Each row is a point on a tangle of strands that fork, close into loops and nearly touch. The rows are in no order.
In the rows, 100 means zero.
Two points are linked if the straight distance between their rows is under 61.9. Some points are linked to none.
z_152: [130 115 117 108 112 115  74 107  83  95  60  84  88 136  85  67 117  95
 122 110 103  97 103]
z_98: [ 83 111  80 115  89 103  79  75  75  78  94  71  65 114 113  74  97 126
 119  97  92  98 114]
z_178: [ 75  80  78  96  89  89  94 108 112 114 114  82 135  86  84 124 110  86
  93  81 114 122  93]
z_394: [ 87 111 110  77 106 111  87 118 103 106  70  93  78  96 101  81  67  79
 100  84  92 108 119]
z_692: [101 107 103  88 104  80 132  92 127 133 121 134 121  90 104 133  83 102
  88  94  83  96  90]
z_763: [103  83  98 119 102 124 101  73  59  66  91 107  96 114 112 121  98 129
 101 104  81  96 107]
z_263: [102  84 102 116  79  54 101 107 112 101 130 108 110 105  94 104 114 113
 106 118 134 101  88]
z_743: [121 128 115 102 122 107  88  91  82  95  78  97  78 120 101  67 115 105
 124 124  81  86  92]
z_231: [ 86 102 102  93  92 106 126  90 117 122  97 114  55  61  89  73 102  95
 100 116  77  95  86]
z_961: [108  79 109 113  55  76 100 127 124 125 100 108  79  73  84 109 114  87
  81 123 114  91  93]
z_852: [111 151 113 115 116 120  82  85  81  97  88  83  69 100  92  73  91 113
 106 111  83  86 104]
z_459: [117 123 108  75 109 117  86 118 103  86  84  70  92  78  76  85 107 100
 114 126 128  98  87]
z_47: [114 104  95 102 125 116 105  93  90  81 103 126 103 130 118  89 104  99
  86  93  75  91 111]
z_81: [115 102 109  65  85  96 103 142 134 110  87 108  74  84  83 110  92  92
  91 124 126  90  85]
z_777: [ 89 101  96 121  87 102  90  92  74  81 118  64 114  90  94 122 107 125
 109 106 115 105  95]
z_687: [ 87  83 109  75  99 106 109 117 120 103  79 119  71  95  95  77  74  74
  99  96  83 115 115]
z_162: [100 126  77  95  87  96  91 123 128 112 100  87 115  81  83 116 119  96
  57  73 125  91 101]
z_662: [ 98  90 101  73  82 109  94 143 122 105  89  89  83  67  86 125  99  94
  75 116 123 102  99]
z_491: [108  65 109  69 102 116 115 104  98 104  55 114 105 112  89 112  86  92
 117  95 102 123  83]
z_160: [106 114 101 100  71  89  87  99 103 102  75  83  97  98  95 102 123 120
  98  99 117  91  91]
z_461: [ 69  98  73 102  73  82 102  85  93  99 103  89  90  96 126  82  91 115
 110  90  99  95 107]
z_849: [115 113 126  97 132 101  88  92  84 100  90  97 107 110  96  95  80 102
 138 108  90 118 105]
z_629: [115 109 108  93  87  89 100 105 105 105  62 117  96 121 114 102  91 117
 100 102  95  77  95]
z_191: [ 77  89  96  87  90  89 128  73 122 135  92 110  69  76  88  77  87 103
 116 107  93 105  90]
z_962: [109 103  85 103 102 100 104 120 114  79 129 102 114  97 111  85 116  79
  79 101 125  81 104]
z_125: [101  43 111  96 105 106 123  82  90 110  72 120 126 111  94 107  90  99
 122 101 105 123  87]
z_758: [105  77  97 128 103 137 101  74  73  62 111 114  88 104  99 108 110 120
 103 133  78  94 103]
z_850: [ 97 106  83 106 103  80 109 109 108  97 130 112 115  87 100 103 126  94
  82 105 110  91  87]
z_715: [118 114 110  76 122 101 102 112 110  98 110 104 130  96  96 139  96 116
 101 109 118 108  78]
z_601: [ 96 119 106 108 118 128  92 110 103 115  94  90  67  81  82  82  98  66
  70  86  73 105 118]
z_811: [ 73  73  80  88  96 100 114  95 116 127  84 111 106  89  96  81 111  80
  93  81  83 126  98]
z_538: [ 83  80  99  90  90  86 110  82 116 135  93 107  93  95  87  71 103  79
 118  97  92 125  96]
z_100: [124 105 108 126  93 103  76  98  79  75  69  84  83 124  96  77 112 103
 119 115 109  88 116]
z_335: [ 76 111  81 119  77 104  98  76  78  89 102  77  71  84 117  96  90 122
  95  96  90  88 109]
z_423: [ 80  84  82 118  79 111  92 104  92  74 110  91  91  95 114  95 104  85
  72  94 108  89 115]
z_273: [116  88  97 102  89  84 111 126 130  98 119 124 121 105 112 131 109  93
  75  95 126  89 105]
z_408: [ 99 101  93 107  90  88  83  91  80  73  84  93  79 120 117  73 100 113
 131 112  95  95 104]
z_351: [114 108  96 113 132 123  90  89  77  81  98 103 118 152  99  90 119  93
  90  73  83 103 120]
z_242: [123 126 110  84 119 126  88 103  92  95  89  86  93  92  88  99 111 114
  92 113 108  91  86]
z_87: [ 95 103  89  90 124 118  93  92  78  89  98  86 112 105 105  98  94 104
 101  72  90 117 114]
z_272: [ 94 106  94 113  85 106  91  88  99 116  81 107 113 110 103 125 117 115
  61  74  86  83  99]
z_721: [ 94 115 111 126  87  91  95  81  86 114  87  96 112 109 112 120  89 107
  81  84  91  82 116]
z_326: [123 105 105  80  85  94 100 125 112 113  74  98 127 113 104 146  85 116
  90  85 119  90  90]
z_531: [ 93  78  88 105  84  57 104 112 120 110 121 113 115 117 111  84 121  89
 121 101 115 103  93]
z_707: [ 97 118  89 102 123 130  87  93  85  81 119  83  96  95  97  89 110  90
  79  89  93 111 113]
z_70: [115  88 106  87 124  94 102 111  94  82  99 119 113 124 105  88 111  90
 130 115 107 111  92]
z_79: [109 123  90  78 109 115 106 114 113  90  77 109 103  91  94  93 115 102
  79 103 105  84  86]
z_941: [131  94 114 109 104 110 109 122  98  75 111 118  98  95 108 118 100 103
  78 131 109  67  99]
z_973: [102 105 102  99 106 109  80 102  84 100  99  66 117  85  85 128  97 117
  98  98 121 109  98]
z_187: [ 83  79  84 137  94  95  85  87  90 101 102  79 118 127  88 107 117  87
 107  79  95 118 110]
z_989: [ 93 119 119 111 103  87 123  80 121 129 124 112 115  92 109 122  66 110
 106  98  87  98  96]
z_862: [120 106 126  91 120 100 104 115 111  97  92 132  86 108 107  91  80  75
 107 115  95  84 111]
z_312: [100 110 108 101 119 140  90  98  90 103 103  92  67 110  94  74  85  76
  80  79  65 118 133]
z_723: [105  56 118 101 113  92 115  81  96 106 111 110 126  97  90 111  94  96
 128 113 107 129  91]
z_9: [104 128  90 102 132 137  95 107  97 100 118  78  82  75  77  77 116  78
  68  89  85 102 110]
z_658: [ 90 130  78  94  85 119  90 108 113 105  96  84 103  84  92  93 117  91
  56  64 107  84 113]
z_771: [104  98  90 108  93 111 109 103  95  96  98 106  77  85 106  84 121  98
  91 116  80  91  97]
z_265: [ 81  91  70 102  76  85  98 116 115 100 101  87  90 104 106  70 119  73
 104  88 115 104 100]
z_33: [103  99 103  68 112 102 128  98 125 122 100 138 117  97  96 121 105  90
  91 101  80 107  72]
z_221: [108 110 125 102 123  90  96 116  98  83 129 110 121 107 110 115  77  99
 118 104 108  94 110]
z_356: [102  93 104  77 110 123 118  94 103 117  86 120 101  83  87 116 101  95
  91 102  71 112  84]
z_714: [103  96 104  86 117 101 108  80 101 122  89 118  98 113  88  73  97  81
 128 105  74 135  94]
z_99: [ 89 127 111 107  87  76 106 105 120 133 107 102 100  94 111 116  73 101
 103  94  97  92 104]
z_186: [ 96  60 114 106 110  90 113 107 103  97 131 110 128 104  96 112  66  81
 119 106 118 123 110]
z_605: [111 124  89  97  85 100  92  82  77  96  73  89  96 106 109  95 122 128
 105 102  98  89  93]
z_486: [ 89  85 106 116 111  78 118  57  88 101 129 106  88 107 102  66  87 112
 142 110  97 121 103]
z_660: [109  88 112 106  80  85  94 142 127 123 103  89  95  78  80 127  95  82
  79 113 132  99 109]
z_796: [105  96  96 120 118  96  80  87  93  99  92  97 130 142  90 100 116  91
 109  73  88 116 119]
z_836: [ 74  83  88  80  99 108  97 104 114 114 111  91 118  87  98 114  85  85
  83  63 107 118 107]
z_61: [101 123 108 120 110  86  80 100 100 102 118  87  86 112 104  49 104  76
 120 111  93 106 111]
z_474: [101  96  83 107  79  69 112 110 123 105 128 125 130 119 111 124 124 103
  80  99 106  94  87]
z_810: [ 95 116  93 115 100 104  92  64  78  98  98  94 101 111 102  99 113 127
 103  93  77 108 101]
z_502: [ 77  63  86 117  88  92  92 105  93 107 105  87 129 111  98 119 116  85
 105  80 116 124  95]
z_230: [108 109 122  62  99 101  95 136 113  90  90  88  75  74  79  93  96 104
 110 129 135  93  78]
z_965: [ 78  99  99  89 117 124  89  99  92 105  91  80  85 105 102  90  77  86
  93  69  89 120 122]
z_947: [ 94 108  87  82  86  98  98 117 102 103  90  72 113  83  95 109 114 110
  98  87 121 104  91]
z_105: [ 94  90 110 126 111  82 103  63  80  82 135  94  93  98  97  88 109 107
 132 132  87 106  93]
z_911: [ 93  78 122 135 120 103 129  62  88  87 139 108  94  85  90  99  85 115
 131 139  89 100  94]
z_569: [ 95  90 112  90 100 100 107  92  90 103 107  93  87  81  96  92  78 103
 121 110 106 118  92]
z_155: [110 137 126 108 100 124  84  94  91 108  68  75  71 103 101  94  78 108
  98  99  85  88 112]
z_36: [ 99 114  99  79  96  84 113  93  97  92  89 118 100 116 131 107  70 116
 107  84 102  82 104]
z_826: [ 82  90  88  96  63  82 103 112 119 123 103  97  80  77  93 101 102 100
  84 110 111  88  99]
z_305: [114  96  93  92 131 108 105  97  93  61 119 124 119 119 112  97 110  96
 104 109  94 100  94]
z_376: [ 94  92 103  96 115  84 112  62  96 119 103 114 101 116 103  66  79 101
 142  99  87 132 101]
z_960: [104  78 111  81  99 109 103 124 114 106  68 119  91 116  93 102  96  79
 109  87  98 107 101]
z_984: [137 101 111  94 107  87 111 130 120  95 109 131 108 106 108 125 102 100
  76 110 115  75  96]
z_102: [107  82 104 107  90  79 100 112  94  71 110 108 101 118 115  89  96 106
 112 120 122  82 105]
z_866: [ 95 104  70  90  82  84 100 130 127  85 102  97 100  96 104  72 124  81
  86  95 133  79 109]
z_938: [ 98 107 117  84 131 107 104  89 102 115  92 111 114 108  98  95  74  94
 116  95  79 119  99]
z_407: [ 87 130 109 113  78 102  98  91 106 111 105  83  70  77 115 102  86 121
  93 102  87  74 100]
z_436: [ 83  74  87 119  88  79  91 106  99  99 107  92 106 105 101  70 134  81
 117 105 107 111  97]
z_473: [ 93 128 104  95 118 111  91  74  85 106  98  86 112 103 104 123  89 120
 108  82  85 111 102]
z_89: [ 75  79  92  80  85  93 108 110 127 134  83 102 114  94  94 107  90  76
  93  69  98 116 100]
z_968: [100  70  82 125  98 120  97 108  92  64 109  97  90 107 108  91 126  85
  91 101 104 101 115]
z_41: [ 99 117 107 112  89 109  98 109 102 102 105  96  70  71  97  95 110 105
  77 117  96  76  91]
z_890: [ 79  84  68  94  91  90  95  89  83  79 109  93 109 106 122 106  92 121
 109  73 111  98 103]
z_864: [121 109 124  82 126  93 108 117 107 112 117 108 128  98  95 124  69  98
 116 104 118 109  97]
z_558: [107 120 119 125  95 108  81 103  76 112  77  80  98 108 101 117  74 115
 102  82  92  88 125]
z_369: [109  99 113  96 108 112 115  90  95 106  97 125  88  87 101  96 112 109
  99 123  76  98  83]
z_258: [ 96 125 120 116  76  89 113 112 114 131 110  85  82  73 105 121  78 118
  87 107 101  67  98]
z_756: [125  94 118  91 133  95 100  90  82  93  88 118 125 128 105 107  92 111
 139 110  90 112  85]
z_511: [ 80 104  86  89  75  70  94 109 113 115  99  98  92  93 110  99  84 106
 101  92 106  99 102]
z_115: [108 122 104  93 115  79  93 115 106  89 106 102 103 107 122  99  68 100
  98  91 107  84 116]
z_554: [100  61  89 115 103 123 107  88  75  61 122 118  95 103 103  94 120  93
  91 122  83  97  97]
z_240: [110 108  84  94  97 112 111 103  98  88 116 104 122  81 101 122 127 111
  75 116 100  88  75]
z_42: [ 92 128  79 111  95 117  87  85  98 114 103  86 111 102  98 109 129 106
  51  60  94  79 116]
z_180: [125  94 100 101 119  91 106 110 107 107 118 112 142 103  87 131 125 101
  93 107 103 114  74]
z_172: [101  95  92 110  77  77  96  92  93  86 128  85 108  86  98 122 114 130
 108 122 125  99  87]
z_690: [ 86  70  85 109  81 110  99  76  72  60  99  90 107 108 130 121  95 124
 105  88 102  92 102]

A piece is all that can be reached along the links. How many separate loops has the piece of each point below (a circle has one, a figure eight two, a Y none), and how many tips (points with one link)?
z_178: loops 1, tips 2
z_423: loops 2, tips 3
z_973: loops 1, tips 3
z_629: loops 0, tips 2

A fork is a point with three links, a tip a point with one. Leave the first point through the second and follow the links. Name the first fork or tip that comes.
z_408; z_100: z_162
z_172; z_777: z_87
z_947; z_973: z_850
z_538; z_811: z_714

How many points has the smallest loop of links through each point below? Write none if it is on no loop.
z_938: 16
z_601: 6
z_511: 6
z_41: 10
